Points, in no order, along strands that fork, close into loops and pass close to each other.
(in the rows, 128 means zero)
Points whose rows are less than 188 apart are linked; no others are. Some points are linked to none.
J426: [ 94 116  32 101 101 151 155 112 156 103 137 154 121 117 107  93 152  82
 109 108 130 135 166 116 116  90 172 116 108 164 118 168 123 152 190 157
 133  67 122  64 169 202 156 118 118 138 117 153 170 131 135 126]
J160: [133 118 102 131  99 116  91 120 152 149 178 134 152 102 108 109 121 127
 136 124 184 157 128 121 132 116 159 152 147 127  72 161 180 174  84 136
 105 101 133 129 116 146 131  76  99 149 114 122 163  99 132 117]
J677: [ 94 145 183 211 127 100  40 131 174 107 166 165 118 114 154 118  93 105
 148 151 125 117 114 115 125 132 166 162 131 166 127 168 172 142 104 136
  84 149 165 161 115 144 149 142  96 109 161  88 159 136 160 159]
J984: [116 111 166 185 121  82  89 136 196 140 170 140 133 147 124 126 114 167
 165 172 128 104 111 159 109 146 130 148 149  87 101  86 113 168  96 138
 154 173 145 201 111 108 148 132  40 148 158 156 102 112 200 131]
J301: [147 130 122  80 145 186 195 128 128  90 139 116 126  93  88 160 132 103
 123  86 196 159 120 161 101 165 157 116 102 108 127 163 122 122 147 126
 158  48 104  88 136 119 131 118 115 169 108 137 164 102 136 124]
J514: [115 143 125 138  96 146 191 127 181 163 211  79 136  86 129 102 102 140
 128 149 146  99 144 157  81 160 168 130 128 107  84 120 113 176 139 149
 138 144 120 127 154 113 141 115  88 153 162 163 111 117 184 119]
J331: [109 149 145 130 161 142 130 145 122 127 198 128 146 128 116 109 137 159
 140 133 176  95  96 174  82 185 114 128 140 128 159 150 142 104  96 112
 153 101 124 133  87  83 103 148 138 168 118 130 145  90 122 140]
J182: [ 89 159 110 112 151 170 196 116 121 102  62  98  89 133 124 128 105  98
 112  87  96 117 118  83 127 132 160 111  78 163 196 148 126  96 211 158
 111 137 110 118 157 160 166 154 178 103 130 125 134 173 119 162]
J31: [109 128  96  66 180 152 150 160 114  91  74 134 120 194  35 152 171 160
 142  79 174 178 107 104 128 109 124 132 125 145 146 130 127 104 112 138
 152  81 125  96 133 122 128 160 159 122  95 122 193 109 103 117]
J869: [148  98 132 133  90 137 149 107 125 186 152 134 171 106 149 144 151  83
 109 133 103  56 136 169 159 154 103 115 124  93  63 104  69 110 166 102
 163 140  99 162 121 127 135 115 145 169 155 156  82 116 151  92]
J755: [155 102 161 103 125 199 126 158  51 116  91 111 130 137 130 157 129 150
 128  68 115 121  88 163  87 144  80 112 162  80 100  84  83  99 144 118
 160 184  96 151  82 126 133  99 135 139 102 117 109 134  80 104]
J251: [103 164  85 141 167 142 174 120 132 122  84 118 113 166 139 104 150  97
  87 120  87  72 133 109 115 132 114 102 110 157 166 105 109  60 189 145
 125 127 105 111 137 121 138 195 209 108 169 129 119 156 130 135]
J54: [137 142 157 110 145 173 200 136 101  64 109 104 108  83 103 175 119  84
 129  95 158 109 114 175  58 200 135  92  94  93 135 147 103  83 179 113
 177  81  96  98 137 118 139 144 131 181 137 134 117 130 141 140]
J642: [132 122 161 120 117 182 150 170 110 146 171  97 131 122 104 150 104 164
 159 103 164 153 124 167  74 156 146 117 148  69  56  91 128 154 110 139
 145 164 133 143 104  91 141 102  89 153 119 126 153 125 126 121]
J956: [ 61 152 135 157 137 130 136 134 141  97 157 137 127 143 127  84 118  99
 124 109 113  78  98 125  93 137 154 157 132 191 150 183 115  90 181 140
 155 131 132 123 116 188 171 147 133 140 119 108 143 153 121 153]
J566: [133 118 131  98 178  60 159 157 157 114  37 132 105 164  51 154 135 141
 120  94 103 186 129  99 129  86 125 141  81 121 173 138 111 126 140 121
 141 111 159 133 162 154 145 155 115  91 101 141 141 124 160 143]
J293: [116 156 141 149  94 129 120  98 126 111 121 115 105  53 185 116  80  66
 107 138  92 119 130 111 135 137 178 135 116 150 143 177 144 156 176 145
  93 154 137 124 158 169 143 112 109 111 141 109 109 152 128 149]
J535: [112 123 150 140 142 142 169 153 155 198 138  83 165 168 108 120  83 189
 140 123  70  99  94  78 144  95 133 132  90 100 108  88 116 133 114 148
  96 203 143 145 116 126 156 152 187 107 125 138 150 139 161 118]
J485: [152 101  74 136 146  83 107  97 134  92 130 159 106 131 113 123 158 156
 143 175 172 156 143 163 121  90  87 121 192 173 201 173 129 118  67 109
 118  62 155 112 126 109  45 115 116 146  98 118 127  68 110 122]
J902: [121 148  99 150 116 172  77 105 111 162 206 129 147 144 181  87 124 172
 146 167 159  94 120 154 120 129 146 117 187 129  84 102 170 155  69 148
 106 136 126 105  86 104 114 120 154 133 135  98 142 149  91  98]
J969: [111 134  56  80 175 139 165 148 137 103  85 115  90 202  59 115 170 180
 131 139 161 154 135 135  92  98  90 124 162 138 174 101 110 125 121 162
 176 103 124 100 117  99  93 154 144 119 120 143 145 103 104 130]
J658: [104 118  84 125 122 114 181 151 156  75 124 142  95 129  72 133 142  90
 125 102 114 148 161 122  95 114 185 130 110 140 118 157  91 123 211 150
 164 102 138 102 179 194 172 129  93 145 125 146 141 144 152 143]
J230: [103 131 151 158 152  92 113 164 160 137 177 119 137 155 120  94 136 177
 148 165 124  80 123 159  78 148 110 133 150 117 147  96 115 134 104 122
 162 154 135 161  89  97 119 162 112 136 154 149 112 106 157 135]
J83: [144 131 153 144 136 158 135 130  82  77 113 149 113  88 149 161 136  54
 129 115 139 112 149 162  98 166 146 107 113 128 111 144 118  79 170 106
 156  96 127  98 124 123 135 141 127 146 146 100 131 131 119 127]
J621: [138 107 131 149 128 104 110 147 152  93 183 130 119 103  96 142 123 119
 152 139 182 160 157 152  78 138 167 135 156 134 104 161 145 137 114 121
 146 103 145 129 118 130 115 102  46 165 122 118 154  98 149 135]
J167: [ 77 146 171 186 154  90 138 162 177 121 173 100  84 116  91 160 114 157
 158 173 141 139 181 127  90 166 136 118  77 134 207 136 150 106 113 104
  99 103 146 108 138  45 133 176 128 101 167 149 146 140 206 171]
J408: [108 120 101 146 123  81 146 172 179  76 158 123  90 130  94 114 126 127
 134 152 112 136 179 152  74 114 178 154 157 135 108 126  69 139 179 144
 175 137 148 114 155 177 155 116  47 155 146 150 100 128 177 140]
J672: [146  73 176 115 101 166 104 144  79 114  87 139 154 127  87 177 149 106
 139  67 120 116  83 152 146 120 101 135 144 105  69 130  74  81 157 101
 170 167 119 158 102 174 140  86 121 164  74  95 110 120 104  98]
J832: [121 117 132 135 194 109 138 179 132  78 128 130  92 152  57 182 158 147
 167 133 162 184 175 151  96 146 132 106 133 131 165 126 131  90 116 115
 137  93 164 100 129  74 101 159 100 127 114 112 180 102 147 137]
J935: [146 116 174 156 114 115 123 133 127 180 142 129 139 152 155 168 140 133
 154 147  93 110 152 146 154 152  93 104 113  52  88  35 119 125 109 115
 114 171 121 178 112  50 132 146 133 106 170 154 119 140 152 118]
J84: [111 146 126 162 116 121 157 136 176 184 224 110 126  89 130 125 136 141
 143 183 161 112 176 161 117 170 150 111 112 104 105 104 142 162 105 127
 121 106 136 116 135  59 107 145 123 139 183 163 138 104 191 127]
J965: [ 98 170 129 109 119 113 208  99 182 176 135  82 149 106 126  95  85 186
 101 114 103 117  86  64 154 134 149 156  70 140 199 147 140 159 125 139
  72 143 117 148 176 144 166 145 165 102 112 176 118 149 176 157]
J85: [173 108 133 141  74 116  70  90  97 103 173 172 130 128 166 165 155 102
 158 173 159 138 155 164 138 155  79 101 154 100 116  85 122 135  68 104
 146 130 102 158 105  81  94 103  55 135 135 134 121 123 122 118]
J40: [174 124  96 101  79 153 134 100 102 142 123 107  99 116 185 155 137 116
 120 165 117 150 183 148 144 128 108 101 147  85 102  62 106 164 131 145
 135 141 106 121 130  73  95 111  97 109 167 169  88 141 122 107]
J591: [137 114 116  86 108 123 215 117 145 201 117 129 167  64 119 132 135 111
  81 100 129 129 125 112 164 144 120 120  52  93 123 133 124 144 136 110
 113  82 108 110 189 147 139 125 170 145 132 176 133 107 162 111]
J565: [122 166 100 141 149 130  96 103 121 133 131 164 106  87 172 123 133  97
  93 156 135 158 158 102 165 134 158 121 114 183 168 178 194 143 122 127
  64  74 131  58 151 118 109 130 167  98 142 109 157 157 114 155]
J114: [132 168  95 131  93 158 154  81 137 143 159  71 132  80 211  84  85 140
 111 179  70  68 123 131 112 130 149 124 158 128 124 116 113 160 177 168
 112 191 110 125 147 150 118 129 125 122 157 145  69 149 143 123]
J488: [ 79 138  87 133 171  83 135 120 152  95 116 175 113 172  72 103 172 121
 117 116 142 117  99 115 142 110 122 133 124 197 205 196 119 103 140 118
 141  55 133 118 130 149 122 172 150 142 107 125 173 104 129 141]
J938: [156 154 120 108 100 177 136 124 101 139 129  87  95  82 183 161 101 122
 127 154 133 193 173 124 130 128 159 110 124  95  98  99 166 179 125 162
  98 122 128  87 157  76 102 106 118 103 157 138 122 153 124 128]
J879: [116 113  65 102 114 201 142 119 112 111 107 142 137 130 126 110 144  88
 114  95 137 118 140 118 149  96 161 112 116 154  85 134 129 110 179 144
 134  90 120  42 147 185 149 120 171 127 111 119 173 139  90  99]
J626: [109 139 113 139 109 144 166 137 151 138 179  88 133 124 152  83 117 136
 135 162  97  47 132 171  63 141 138 130 159 132  93 102  75 136 178 152
 174 174 116 126 124 154 136 123 106 158 162 161  84 132 154 123]
J384: [ 73 165  73 159 144 107 137  92 152  85 133 160  97 143 136  65 157  98
 102 140 113  74 114 133 104 116 122 131 146 200 202 186 108 113 176 140
 156  82 116 111 138 169 124 168 149 137 140 122 119 133 119 162]
J419: [148 149 177 125 152  96 162 139 133 188 129 127 162 110 117 155 141 140
 110 110 135 120 108 139 157 169  99 124  74  78 135 118 150 106  83  85
  98  80 124 148 126  60 125 155 195 123 137 140 132 114 142 142]
J133: [147 121 184 171 168  48  71 141 138  52  93 154  71 133 143 164 115 115
 151 139  87 184 161 116 110 126 129 134 123 161 189 164 136 120 108 113
 111 125 165 149 132 120  98 151  61  97 137  82 130 137 153 156]
J105: [150 100 162 128 131  70 101 154 165 108 112 118 111 158 103 137  97 167
 158 139 125 168 116 137  91 114 140 159 150  95 126 122 104 164 112 135
 159 178 145 195 119 151 138 115  23 130 110 134  99 120 158 135]
J688: [144 119  95 129 141 127  74 133 107 143 125 182 130 130 131 148 200 139
 131 174 170 166 182 123 193  94 100 118 151 154 126 116 163 127  66 107
  91  60 139  65 136  64  69 117 175 103 143 109 167 116  97 118]
J748: [185 161 115 113 165 150 122 106  81 144 112 129 139 122 178 132 147 159
  74 132 134 127  99 152 133 165  81 115 144  82 170  93 147 103  98 115
 107  89  89 124  91  50  86 149 203 115 144 122  92 140  86 123]
J611: [152  87  85 130  79 121 115 110 122  88  92 153 111 158 136 134 176  73
 138 145 105 118 202 142 146  88 109 117 160 141  72  90  61 112 168 130
 180 133 123 115 147 164 126 113  94 120 145 126  97 136 112  98]
J532: [117 164 118 108 135  96 142 126 159 174 153 137 147  88 117 125 111 165
 112 136 169 189 113  82 152 133 154 155  97 137 165 173 204 184  82 148
  60  87 121 121 156 122 113 105 129 112 125 147 167 127 160 175]
J271: [145  96 142 158  94 167 119 128 106 165 145 129 151 138 174 162 145  78
 136 142  79  81 173 136 168 143 117  98 126 102  50  54  95  88 163 116
 120 183 116 137 114  99 141 128 146 117 176 130 125 152 135  91]
J864: [131 117 137 104 122 164 197 153 139 164 159 117 153  94  92 151 137 113
 117  96 170 136 141 152 127 161 148 116  76  92  77 119 124 126 125 112
 139  90 119  97 150 112 144 118 149 153 135 153 161 113 151 112]
J725: [ 84 141 150 120 155 138 138 132 121  73 133 131 130 145  97 115  99 118
 133  69 162 147  77 107 107 142 162 157 119 178 161 216 150 103 144 134
 134 107 133 138 111 182 167 124 112 147  73  99 172 136 109 156]
J177: [125 131 112 117 174 127 168 152 137 163  52 107 143 193 103 116 145 134
  97 104  74  97 116  89 139  97  88 113  97 124 136  72 106  65 157 131
 120 160 128 134 123 109 145 177 226  88 138 145 131 133 129 111]
J451: [113 144 173 172 175  78 103 167 132  68 134 125  73 111 129 150 109 135
 154 175 114 144 155 135  64 165 125 114 120 148 220 145 142 110 115 113
 130 131 157 131 122  86  95 167  85 123 155 119 116 116 163 170]
J650: [156 111  87 118 118  41 115  97 157 115 131 155 118 122 114 111 158 131
 127 165 152 134 138 152 127 105 104 145 168 150 158 164 106 153 103 111
 162  77 135 160 119 134  86 112  76 153 110 143  98  76 142 120]
J342: [121 139 120  90 162 124 209 134 132  80  37 110  84 141  67 165 118 107
 127  78 121 173 124  93 115 132 146 119  77 131 194 152 120 115 179 138
 133  98 124 128 174 150 167 151 134 109 109 134 148 151 133 161]
J436: [153 116 137 135  92 204  78 104  53 104 168 135 142 104 195 120 121 129
 141 130 155  68 100 184  81 161 113  98 162 121  91 131 115 126 118 109
 153 146  78 119  90 146 127  94 104 167 124 107  80 133  77 115]
J290: [166  97 169 112 116  94 162 127 109 133  65  97 127 130 111 153 108 127
 120 113  77 112 112 140 120 142  82 121 115  64 151  90  73 120 171 116
 156 179 111 205 132 134 135 104 101 138 118 153  40 121 139 136]
J5: [139 104  86 100  89  45 106 105 170 148 109 137 138 125 106  88 129 139
 115 137 131 145 101 107 164  72 121 173 149 144 122 161 111 181 112 124
 143 123 149 171 136 186 130 101  87 140  98 158  96  94 135 109]
J101: [156  94 135 150 101 171  67 120  64  69 166 171 139 129 162 141 182 114
 168 145 166  98 148 179 105 141  83  90 167 135  94 101  94  90  90  87
 171 114  94 110  95 107 112 110  99 157 129  96 112 117  89  92]
J377: [138 154 162 136 152 137 137 163  85 101  83  85 103 146 146 122 109 137
 129 118  83  88 120 130  37 163  81  95 116 109 179  86 120  82 163 127
 148 175 109 151 115 106 139 169 147 118 157 141  68 139 114 148]
J989: [146  86 173 123 143  92 136 165 117 112  95 147 161 135  74 168 160 101
 134  87 117 100  96 176 124 155  90 128 134  90  81 118  73  68 156  69
 199 113 121 160 110 133 149 137 120 183 111 129 107 103 151 104]
J253: [119 157  92  54 157 137 211 130 152 143 107  71 105 162  81 114 125 209
 125 118 157 176 121 117 108 133 108 135 113 125 199 116 133 152 113 161
 132 106 116 124 136  78 122 138 143 110 118 172 126 116 131 158]
J881: [101 144 194 151 164 142  61 153  98 104 128 138 127 173 130 112  93 165
 148 101 143 156  88 107 108 112 143 156 151 143 131 142 177 125  71 132
 103 173 153 145  92 133 130 133 121 108  96  66 165 151  74 141]
J783: [165  90 168 135  71 145  81  89  90 131  95 154 140 113 154 186 125  63
 136 113 112 137 139 120 207 129 115 112 125 101  87 114 126 115 131 124
 106 176 116 161 126 149 135  76 109 118 103  98 124 146  99 118]
J637: [115 133 157 118 170  76 162 152 159 120  90 106 129 168  69 120 124 138
 125 101 109 117  88 141 102 142 105 140  98 115 168 132 113  93 144 107
 161 118 128 160 120 123 159 168 139 126 107 151 105 116 148 147]
J294: [118 110 137 159 107 159  83 166 116  79 155 124  94 126 129 147 123 101
 175 141 149 163 194 131  86 123 169 120 157 135  56 118 134 135 128 143
 143 155 149 107 124 133 135 105  65 130 137  97 151 148 117 112]
J833: [124 153 170 129 121 176 115 142  64  85 117  92  99  91 176 126  75 136
 141 110 115 109 105 133  52 161 143 121 141 128 149 155 134 126 161 142
 150 191 118 132 121 161 131 114  94 143 121 107  92 150  91 157]
J503: [ 62 129  49  85 137 160 168 113 171 151 191 115 158 144 104  74 150 161
 119 109 190 120  95 124 123 141 148 141 119 175 136 179 136 149 147 144
 146  60 101  97 119 157 154 132 139 174 104 166 170 103 131 118]
J668: [157 128 194 147 110 137 133 112  88 159  95 100 128  88 168 154  89 109
 116 113  71  86 110 126 141 170 105  98 104  76 145 101 117  99 180 120
 104 207 108 190 122 112 134 113 151 125 140 114  65 146 137 130]
J620: [165 108 107  52 142  96 140 141 112 168  53 163 160 119  84 158 160 151
 102  89 149 196  98  96 189  93  90 151  97  96 117 115 142 145  93 105
 124  73 129 125 144 136 111 121 158 124 103 157 149  96 121 103]
J223: [130 117 167 148 122  34  88 106 165 138 103 157 147 122 125 107 108 106
 121 121  97 108  70 121 165 105 111 176 131 135 153 181 118 145 128  98
 143 139 144 210 118 183 133 129  85 135 111 131  86 109 146 140]
J229: [143 134 154 133 105 170 134  99 108 167 134 111 142  65 178 137  91  99
 101 114  86  87  97 118 171 150 164 119 118 118 112 148 140 122 173 139
  94 176 114 135 136 161 137 101 172 137 116  93 109 148 111 126]
J295: [163 100 181 129 110 159 114 134  82 120 116 155 142  76 130 196 132  56
 147  92 148 148 149 138 172 150 149 126 106 100  66 139 138 101 139  97
 115 118 129 123 126 127 143  95 128 137 120  93 164 129 113 111]
J96: [124 120  71 100 115 206 151 140 132 138 144  97 131 151 142 104 124 134
 130 136 124 133 177 117 126  89 156 113 146 145  57  96 130 140 149 171
 131 138 128  48 128 140 134 123 151 111 141 136 164 145 111  98]
J452: [128 147 115 141 133 149 119 140 118 152 181 117 105 112 143 147 150 154
 145 184 158 142 179 164 114 154 114 106 145 104 139  88 149 130  97 127
 122 102 135 105 112  26  74 145 133 123 175 141 139 107 133 133]
J955: [155 130  86 115 145 140  93 103  94  71 107 133  77 152 157  97 149 172
 131 178 158 149 152 143  92  92  67 104 187 154 195 118 127 141  70 130
 140 105 127 103 114  98  58 121 115 126 121 103  82 108  63 128]
J407: [103 155 186 166 147 107 165 152 156 168 157 116 135 114  96 177 139 140
 146 128 147 128 167 122 128 182 131 110  38 103 157 129 168 101  93  85
  81  76 137 101 140  50 136 169 174 102 156 144 169 142 186 163]
J491: [150 130 112 126 128 134  72 120  69  98 108 145 119 190 173  84 146 193
 123 135 135 112 108 131 101  97  52 117 186 138 165  86 104 136  71 123
 147 169 101 160  84 123 110 118 115 126 111 107  66 134  49 114]
J687: [169 109 106  95  78  87  93  82 136 161 126 141 154 128 131 116 119 153
 128 134 166 177  91 114 176  94 122 157 162 103 104 140 157 200  61 134
 109 121 129 176 123 140 108  65  92 141  94 149 109 107 119 120]
J228: [167 126  82 116 123 118 145  99 126  93 127 135 103 106 143 119 164 118
 129 169 156 104 154 182  86 146 100 110 160 123 156 132  95 128 144 114
 189  76 110 107 115 117  79 133  92 163 140 142  85  83 125 124]
J209: [106 148 152 123 167 144 128 141 110 118 157 151 161 139  93 137 140 121
 125  82 183 126  72 134 138 161 130 149 116 152 146 182 162  82 104 100
 128  73 126 117  94 111 142 146 167 158  86 100 196 109 115 134]
J618: [143  91 139 146 162  66  59 149 143  89 122 151  95 193 102 145 151 186
 176 169 130 191 170 143 113  94  89 136 178 135 163 114 118 137  67 117
 136 142 159 154 104  95  70 136  54 105 122 105 134  99 129 133]
J936: [ 93 140  85  97 152  98 137 114 164 137 150 153 134 127  89  98 141 147
 107 120 166 163 112  96 140 119 144 153 112 184 192 195 161 146 115 134
 110  65 130 119 139 146 133 127 121 130  98 152 175 102 147 149]
J508: [122 154  95 111 129 179 137 119 134 191 194  98 169 137 158 100  98 187
 110 139 131 129  90 101 142 130 165 134 151 121  95 118 174 164  91 170
  75 148 124 104 127 123 125 127 174 121 112 130 167 157 108 126]
J732: [ 97 136  90 134 142 128 101 129 138 149 128 141 145 190 129  69 151 151
 105 138 119 104 110  94 154  74 116 147 156 189 118 128 141 124 101 143
 124 137 151 102 110 151 129 152 182 112 119 114 142 141  94 100]
J329: [139 178 113  84 148 134 151 120 125 138 136  95 109 113 139 118 100 194
 112 147 167 193 110 118 121 136 136 142 145 128 192 147 189 170  87 162
  90 114 127 114 129  76  87 116 123 109 110 135 132 136 107 169]
J980: [169 109 148  83 110 105 173 105 126 177  75 129 149  58 123 156 106 106
  95  95 121 163 111  98 194 122 138 139  67  84 141 142 141 168 147 123
  91 125 124 151 181 168 137  75 142 135 100 147 116 108 131 128]
J195: [124 105  75 107 125 123  86 133 117 120  92 158 149 177  84  94 185 139
 123 113 152 135 131 109 169  54 100 131 160 172  80 118 113 118  93 115
 148  83 147  90 133 157 129 132 161 125 109 110 146 108  85  75]
J964: [119 128 166 163 168 116 101 162  97  72  46 128 105 177 134 120 130 106
 126  98  59 100 128 109  78 128  89 121 132 144 159 108 103  64 181 128
 150 183 129 156 127 163 138 167 150 111 143  93  91 152 103 152]
J807: [115 133 179 132 133  85 187 129 166 166 104  89 150 117  81 131  86 144
 121  83 110 112  81  95 138 137 137 150  50 101 168 153 127 126 140 105
 115 148 139 159 155 148 176 139 143 115  96 151 116 134 172 152]
J963: [117 155 105 128 136 170 171 145 138 167 157  86 126 139 158 128 118 134
 127 163  86 112 181  99 121 114 148 102 110 133  98  72 126 123 138 159
 105 158 139  81 136  85 135 159 175  90 182 151 148 160 150 117]
J288: [131 107 141 154 150  98 107 146 130 130  54 146 133 180 129 129 166  88
 116 112  61 102 157 102 166  90  91 130 123 138 113  82  95  79 167 107
 136 159 141 144 136 129 139 161 165  88 153 112 117 135 124 117]
J730: [150 129 137 157  91  99  79  72 110 137 145 158 145 116 205 121 139  94
 126 172 111  77 135 143 151 165  92 121 150 132 142 116 121 128 110 106
 137 153 102 184 110 121 110 128  98 135 160 134  74 133 124 134]
J232: [156 130 109 135 128 124 103  80  97  92  72 164 126 147 157  98 149  94
 100 123 131 102 124 129 149 103  94 122 149 167 148 143 110  98 119 104
 141 102 116 131 123 156 116 131 155 130 119  83  83 135  75 115]
J381: [ 92 156 133 193 122 121  82 122 151 138 197 159 115  86 172 123 126  72
 122 174 123 113 178 113 140 144 176 126 111 172 121 158 175 135 123 132
  75 111 156  94 138 114 138 150 140 104 182 116 174 146 160 148]
J333: [119 141  95 105 107 228 141 121 112 120 165  81 114  93 174 130  80 112
 122 127 149 159 148 119 117 145 190 107 121 125  74 137 173 150 163 172
  98 136 122  47 148 126 131 108 134 120 123 121 152 156 111 122]
J306: [100 145 117 142 157 165 103 162 116 140 175 138 116 116 124 164 158 144
 149 165 181 184 183 131 138 134 138 113 124 144 133 126 185 122  91 137
  80  81 143  50 127  44  81 137 163 106 152 117 195 130 119 144]
J765: [ 97 124  93  70 158 151 152 157 122 164 109 167 170 134  82 142 177 151
 112  91 161 171 118  95 167 120 110 133  86 134 117 116 150 110 100 126
 118  64 118  75 144 121 130 148 195 131 117 148 209 116 130 103]
J598: [129 123 110 149 112 120  55  95 115 182 151 171 181 162 149  93 151 141
 107 144 139 102  87 106 211  95 121 142 157 162  89 126 162 133  60 110
  83 113 134 120 110 148 134 118 193 134 109 102 129 156  86  86]
J185: [159 133 143 108 120 180 129 138  67 149 128 100 125 143 155 142 103 177
 131 107 127 149 105 148 114 131 106 119 162  66 109  66 131 144 100 139
 120 173 114 150  94  84 122 107 136 116 122 128 130 144  78 115]
J66: [147 100 115 145  58 142  52  79 100 127 134 172 156 155 154 115 136  96
 143 143 130 121 127 123 211  97 109 115 153 145  73 108 133 124  78 114
 105 155 117 145 122 157 141  87 132 116 106  96 106 159  82  92]
J739: [110 128  64  79 120 156 162 102 158 212 186 105 194 119 140  78 116 169
  91 119 143 105  60 110 161 141 145 137 122 137  98 150 149 163 111 149
 112 108 111 101 138 165 134 130 177 160  97 163 148 120 128  97]
J458: [ 90 160 164 160 140 173 142 150 140 138 163  82 117 139 151 120  72 151
 143 144  89 102 128  99 100 130 162 134 115 140 124  99 138 119 132 167
 101 199 147 129 120 119 157 149 150  96 156 120 148 168 142 136]
J716: [161 126  93 108  98 162 119  78  97  67 124 132 119  94 177  94 121 115
 125 138 155  76  98 184  76 132 111 112 159 137 121 162 101 132 159 117
 182  86  85  93 127 185 103  94  94 165 117 121  49 112  89 129]
J61: [142 102 149 106 119 112 133 140 139 209  84 122 166 142 117 143 108 174
 130 109  74 150 101  61 211  72 115 130  89  82 106  71 133 171 112 144
  87 189 144 165 135 148 129 102 162 109 111 148 136 125 150 107]
J320: [138 142  72 127  69 118 124  78 173 153 160 112 148  91 178  69 107 119
 117 173 109  94 135 130 148 103 157 154 159 145  95 135 135 204 136 158
 105 150 124 129 148 167 124  97 110 130 146 150  96 121 147 116]
J346: [107 170 129 139 131 168 119 128 132 107 119  83  86 133 176  97  67 154
 114 150  84 156 126  76 116  99 163 151 148 165 159 114 155 161 128 188
  80 203 150 105 130 138 129 136 140  73 147 113 128 177 110 146]
J907: [111 107 154 155 117  74 142 147 153 162 163 144 164 121 105 121 144  96
 124 122 115  66 108 175 130 150 127 136 120 114  84 135  84 112 160  85
 184 122 131 167 118 145 155 134 112 175 135 160 102 109 177 116]
J152: [126 139 144 157  98  44 123  96 173 117 141 159 131  58 144 100 110  75
 103 134  96 104 112 123 138 119 162 169 120 156 159 203 126 162 161 109
 112 122 142 170 157 182 151 120  85 125 132 139 103 120 164 158]
J918: [140  71 167 124 118  60 134 150 161 124  90 117 132 151  81 159 117 129
 142 114  86 135 113 147 145 116 125 143 127  74 104 121  63 136 159 117
 175 181 135 195 137 170 156 102  57 149  98 149  67 123 171 125]
J453: [131 129 131 116 127 177 166 123  89  98  44 110  85 110 121 142 107  81
 107  78  86 123 119 108 121 120 141 111 120 128 135 136  93  90 229 157
 145 171 121 118 141 193 138 105 160 124 109  88 103 148  91 143]
J604: [141 113 145 122 125  91 114 135 136 184 128 154 158 143 128 147 156 127
 132 130 122 127 139 132 181 118 101 137 120 109  92  92 128 133  98 100
 128 117 133 149 115  87 122 138 148 114 147 151 137 111 142 114]
J966: [138 109 127 144  82 118 116 110 165 178 131 134 142 108 157 128 103 122
 138 150  89 124 140  89 182  95 151 142 118 111  89 100 138 185 129 156
  82 185 150 154 149 160 147  92 127 105 151 146 133 132 159 118]
J181: [171 138 137  92 103 108 132  93 114 122  69 116 110  81 157 134  89 105
 103 122 117 164 109 106 155 119 135 152 133 120 162 163 148 167 141 134
 108 147 131 162 149 152 114  87 106 112 104 118  91 136 100 148]
J117: [101 118 184 181 129 110  56 127 128  92 119 157 130 143 129 108  92 101
 140 104 112 131 110  93 141  97 155 163 137 173 118 185 153 121 117 129
 105 167 167 152 120 198 155 121 114 108 110  70 149 142 105 136]
J124: [152  78 116 127  79 134  85 142 111  90 106 143 112 146 118 163 147  75
 162 125 122 174 222 113 163  87 147 118 146 140  50 108 111 134 141 135
 130 145 151 105 155 161 144  95  83 100 130 108 146 144 110  94]
J344: [ 85 145 194 147 173 164  98 175 100 143 164 126 160 168 107 140 114 155
 156  85 156 129  78 132 120 153 145 144 113 119 105 127 168  89  86 121
 115 144 140 132  85  84 150 156 163 123 104  85 204 138 107 137]
J551: [138 115 182 146 169  72  79 149 124 114  97 155 130 167 116 148 147 131
 153 131 109 152 139 131 151 116  98 142 131 127 147 117 132 115  87  99
 131 126 144 163 107  90 102 152 101 101 123 103 139 115 131 134]

How many points has the smallest loop of links through each point below? Write 0 if it is on no loop.
J133 -> 7
J963 -> 0
J591 -> 0
J637 -> 0

A fork is a point with three links, a tip a point with one. Leave the first point through the second and follow the links. Name the first fork or tip that comes.
J181 / J980 -> J195
J452 / J84 -> J458
J195 / J732 -> J293
J642 / J185 -> J604
J604 / J935 -> J642
J61 / J966 -> J688

A tip is a point with one link. Name the tips that can be reached along the links from each point below, in the order of the rows.
J407 -> J642, J618
J535 -> J408, J40, J688, J346
J807 -> J965, J377, J453
